Each scene shows the same named points in several views. A view is turned or mirrored, shifted and resized as a whole, has a little noise and may leave points out.

Scene 1
View 1
nev: [  9 -29  10  -4   7   2  -3 -27   6   7  16   3  16  11  -2 -12 -13   5
   3 -14]
pivim: [  1 -15  -1   2  -1   0 -13 -23  -7  -3   6   1  10   4  -4  -4   4   6
  -6 -14]
leb: [ -4 -22   2  -3  -9  -7 -15  -8   7   4  13   3   5   6  -8 -13  -8   7
  -7 -15]
kekap: [  8 -12 -22   2  -1  11  18   7 -13  11   7 -17  10   6  -2 -19 -10 -14
 -14  -8]
Tasor: [ -5 -22   4  -3  -5  -8 -13  -7   7   5  15   3   7   4  -8 -14  -6   6
  -5 -12]
zib: [ -2 -30   5  -1  11   7  -9  -3  -9   6  20  -8  18   0  -2  -4   2   2
   6  -6]
zis: [  1   3  -4   3 -19 -16 -10 -47  -6  -5 -11  15   9   8  -9 -26  -5  17
 -15 -13]
luvog: [ -6 -23 -21   8  -2  13  -6   3 -29  -8  -6 -15  10  -4   1   1   1   6
 -10 -13]
fulim: [  5  -1 -18   5  -5   5  -3 -11 -11  -2   2  -8   0   6  -6  -4   8 -12
 -20 -15]
Degip: [  8 -12 -14   2  -6   3   9 -19 -10   5  -1  -5  11   7  -2 -21 -14   2
 -13 -12]
veden: [-13 -24  11  -9 -11 -21 -17   4  18  16  26   8   7   3 -12 -28 -13  10
  -2  -7]
Gan: [ -4 -28   0   2   6   6 -13  -6 -16  -1  10  -6  17  -2   0  -3   2   9
   4  -8]
vala: [ -2 -16   2   0   5   1 -12  -9  -5   3  17  -3  12   3  -5  -6   8  -1
  -1  -8]
vami: [-12 -19  -5   5 -11  -4 -25 -14 -16 -12  -2   3   7  -4  -4  -2   4  19
  -9 -15]
rif: [  0 -20   6  -3  -4  -7  -9 -19   4   7  13   6  12   7  -6 -18  -8   8
  -2 -11]
Vomag: [  9 -21   0   1   3   5 -11 -28   2  -2  10   1   5  10  -3   2   0  -1
  -7 -20]
fuda: [  3 -17 -16   6  -6   7  -2 -19 -21  -6  -9  -6   8   4   1  -6  -7   7
 -14 -17]
Bimem: [ -4 -17 -21   7  10  21  -6  20 -31  -6  11 -26   9  -6   0  13  21 -15
 -10  -8]
Mos: [ -2 -32  16  -9  -2 -13   1 -13  13  23  23   8  22   8  -6 -38 -29  16
  10  -3]
vugok: [ -4 -23  -6   2   4   5  -2   3 -17   5  10 -10  18  -2  -2 -13  -2   3
   0  -5]
Kebop: [  6 -27 -13   8  10  20  -3 -16 -29  -8  -2 -14  16   0   5   7   2   4
  -2 -13]
zazi: [ -7 -35  13  -5   2  -7  -9  -9   2  12  20   3  21   2  -5 -24 -17  18
  10  -6]
Des: [ -8 -21   4  -6   5  -5 -11  17   6  14  33  -7  10   1  -8 -13   5  -9
   0  -4]
Kenib: [ -3 -27 -16   8   7  18  -9  -1 -33 -11  -1 -17  13  -4   4  10   8   4
  -4 -13]
View 2
Kenib: [  1 -41  20  12 -25  49   2  10  -1  33   1  -3  26   7  16   3   6  -4
   4  14]
Degip: [-19  -4  11  22 -15  23   2  18   1   6   5  -8   8  -9   4  10 -31  -4
  -5  38]
fuda: [ -1 -23  19  12 -14  25   7  18  -3  16  10 -11  15  -3   6  16 -16  -4
   1  34]
zis: [  1 -10  10  -4   1  16   5  23 -18  -7  21  -7 -22 -30 -21  40 -33 -14
  -1  46]
vami: [ 11 -33  15  10  -8  32   5  15 -17  21   2  10   1 -21  -5  35   2 -16
   8  13]
Tasor: [-19  -7  -1  21  -5  28   0  12  -3  15 -17  19  -3 -28  -1  23 -19 -22
   4  10]
Kebop: [ -8 -34  12   2 -20  44   6  12  -8  32   7 -10  25  13  15  -2  -5  -3
   3  19]
Mos: [-54  30 -21  38  -5  30 -11  13 -29   4  -7  24  -4 -24 -15  21 -35 -16
  -5   5]
zib: [-28 -17  -4  15 -16  50  -5   7  -8  27 -14  16   7  -7   8   3  -9 -15
   1   2]
Des: [-33 -10  -2  30 -18  51 -11   3  14  18 -35  34  -5 -29  13   7 -13 -21
  -2   1]
Bimem: [ -3 -51  26  17 -38  62  -3   5  28  34 -21   7  21   0  33 -10   8  -4
  -1  17]
veden: [-29  11  -8  40  -4  28  -7  11 -10   6 -25  40 -13 -46 -10  34 -21 -26
   1   2]
luvog: [  3 -35  25  25 -28  41   1  13   4  25   1  -1  25  -1  15  12   5  -1
   4  22]
zazi: [-38   8 -14  30  -7  38  -8  11 -28  17  -9  24   2 -19 -11  21 -17 -17
   0  -2]
leb: [-16  -6   2  23  -3  22   2  14  -4  16 -16  17  -2 -28   0  25 -21 -23
   5  11]
vugok: [-23 -15   7  26 -26  49  -8   9  -3  18  -6  12  12  -8   8   8  -8  -5
  -3  15]
kekap: [-27  -6  19  37 -32  36  -5  12  24   7 -10  -1  16  -7  21  -4 -28   2
 -10  38]
View 3
Degip: [-20 -26   8  30  20 -12  -3   7   0 -16 -22  -1 -28  -2  -3 -26   1  24
 -10  19]
vala: [-27 -25   2  18   2 -20 -16  -8  -2  -3  -5   4   8   1 -17 -17 -14  36
 -14 -15]
Kebop: [-17  -9  18  -5  17 -15  -1   7 -11 -11   5   2   9   4  -6  -6  27   0
  -7  -5]
vami: [-23  -5  28  14  34 -18 -38 -10  11  -9  11  24   8  -6 -23 -13 -13  21
 -14  10]
Kenib: [-15  -4  22  -5  18 -20  -9   3  -8 -11  -3   9  23  -8 -19 -11  30   0
 -15  -9]
veden: [-22 -25  14  49  16 -12 -25  -6  -9  -9 -13  16   2  -8 -23 -30 -54  90
 -31  -1]
Vomag: [-18 -33   8  22   1 -17 -18  -4 -11  -3  14  15 -13  19 -14 -12 -11  25
   0   2]
rif: [-24 -26  10  32  16 -11 -16  -2  -3 -10  -1   6 -12   6  -7 -20 -32  53
 -15   6]
pivim: [-25 -22  10  19  13 -16 -22  -6   3  -6   8   9  -7   7 -12 -13 -13  24
  -6   5]
vugok: [-22 -13  12  13  19 -14  -2   5  -8 -11 -19  -3  14 -12 -11 -23   2  37
 -24 -10]
luvog: [-14  -6  24   7  24 -20 -15   2  -4 -14 -15  12  13 -16 -23 -20  28   3
 -19   2]
fulim: [-21 -32   0  25   1 -28 -24  -6   6  -6 -21   9 -13  -4 -28 -27  11   3
  -6   5]
Des: [-23 -30   0  31  -6 -22 -13  -4 -18  -2 -24   5  23 -12 -30 -29 -21  63
 -30 -29]
fuda: [-19 -16  19  17  25 -16 -20   1   6 -13  -1  13 -14   0 -13 -18   6   7
  -7  17]
Gan: [-22 -10  17   6  17 -15 -10  -3  -8  -8   1   6  21  -1 -12 -11  -4  34
 -19 -12]
zazi: [-24 -16  19  26  23  -4  -2   4 -16 -12  -1   0   7   2   1 -16 -38  79
 -27  -4]
zib: [-23 -18  11  10   7 -14  -3   0 -17  -6  -2   0  19   1 -11 -11  -8  46
 -19 -21]
kekap: [-15 -30  -1  31   4 -18   8  14 -12 -13 -48  -7 -13 -17 -15 -38  22  23
 -21   3]
Tasor: [-20 -24  13  34  12 -15 -23  -5  -7  -7  -5  15  -1   0 -22 -22 -27  55
 -19  -1]
nev: [-21 -30  11  26   5  -7  -1   2 -18  -7  10   1 -13  22   5 -11 -26  54
  -6  -1]
View 4
Degip: [ 13  -8  10   3  -5 -18   5  19 -14  18   7  -2  -6   6 -20 -35 -14  11
   5 -17]
vugok: [  5 -13  -2  16   0 -30   5  -1 -20  14  18   4  12  -5  -3 -18   2 -10
   0 -16]
Gan: [ 12   0 -15   6  -6 -32   3  -4 -17   9  27   7  21 -12  -2 -12  -3  -6
  -4 -10]
Mos: [ 16 -21 -14  20  -9 -28  -3  -7 -32   7  -8  29 -21   7 -59 -13  -2 -12
   3  24]
Vomag: [ 31   3 -17  -8  -7 -23  -1  11  -8  21  36   8  -1  -1 -13 -17 -29   9
 -10  -5]
Bimem: [  3 -19   0  16   8 -35   5   2 -11  32  51 -12  31 -11  44 -16  -1 -13
  -7 -42]
Kebop: [  8   3  -5 -11 -11 -41   2   5 -22  13  25  -7  24 -14  16 -21 -12  14
  -4 -31]
fuda: [ 14   8   9  -2 -12 -19  10  17 -11  13  20  -7  14  -1  -2 -35 -15  17
   1 -20]
Kenib: [  7   3   0   2  -8 -36   7   3 -17  14  35  -6  34 -15  27 -21  -5   4
  -5 -30]
pivim: [ 23   9 -14  -4  -4 -17   5  12  -4  13  30   5   8  -1 -16 -18 -17   1
  -3  -9]
fulim: [ 19  -6   5   5   6  -9   9  22   5  30  39  -8   4   6   3 -31 -18   1
  -1 -27]
veden: [ 26 -12 -12  37  -3 -10  10  -4 -11  14  22  32  -7  10 -43 -12   2 -26
  -2  34]
zis: [ 24  31   0 -11  -5  11  15  28  14  -1   7   1   1  11 -50 -36 -18   9
   6  -6]
luvog: [  7   2  10  11 -10 -28  14   9 -14  14  32  -4  29 -10  21 -30  -1   4
  -1 -23]
zazi: [ 17  -9 -17  17 -10 -31   1 -11 -28   4   6  26  -1  -2 -38  -9   0 -12
  -1  18]
nev: [ 26  -9 -22  -6  -9 -32  -7   1 -22  15  15  14 -12   0 -32 -12 -23   6
  -6   4]
Tasor: [ 25  -5  -9  17  -5 -15   7   4  -9  15  28  17   0   4 -24 -18  -9 -10
  -4  11]
rif: [ 23  -2 -12   7  -5 -17   4   5 -11  13  18  16  -6   5 -35 -18 -12  -4
  -2   6]
vala: [ 19  -6 -19   7   4 -22   2   3  -6  19  34   7   8  -1 -12 -10 -11 -14
  -5 -12]
zib: [ 13 -11 -20   9  -1 -38  -4  -8 -22  15  26  11  10  -9  -6  -5  -6 -11
  -7  -9]
vami: [ 21  28  -6   7 -14 -11  18   7   1   1  35   8  29  -6  -6 -24  -5  -1
  -2   2]
leb: [ 27  -2  -8  16  -8 -13   9   5  -8  18  30  18  -1   2 -22 -20 -11  -8
  -5  15]
kekap: [  5 -34  18  20   6 -26   4  15 -19  32  14  -8  -8   7   1 -34  -8  -1
   4 -29]

Which points are out of place in each view (at most two, in the order of its rows)? Write - if all are in place.
view 1 => -
view 2 => -
view 3 => fuda
view 4 => -
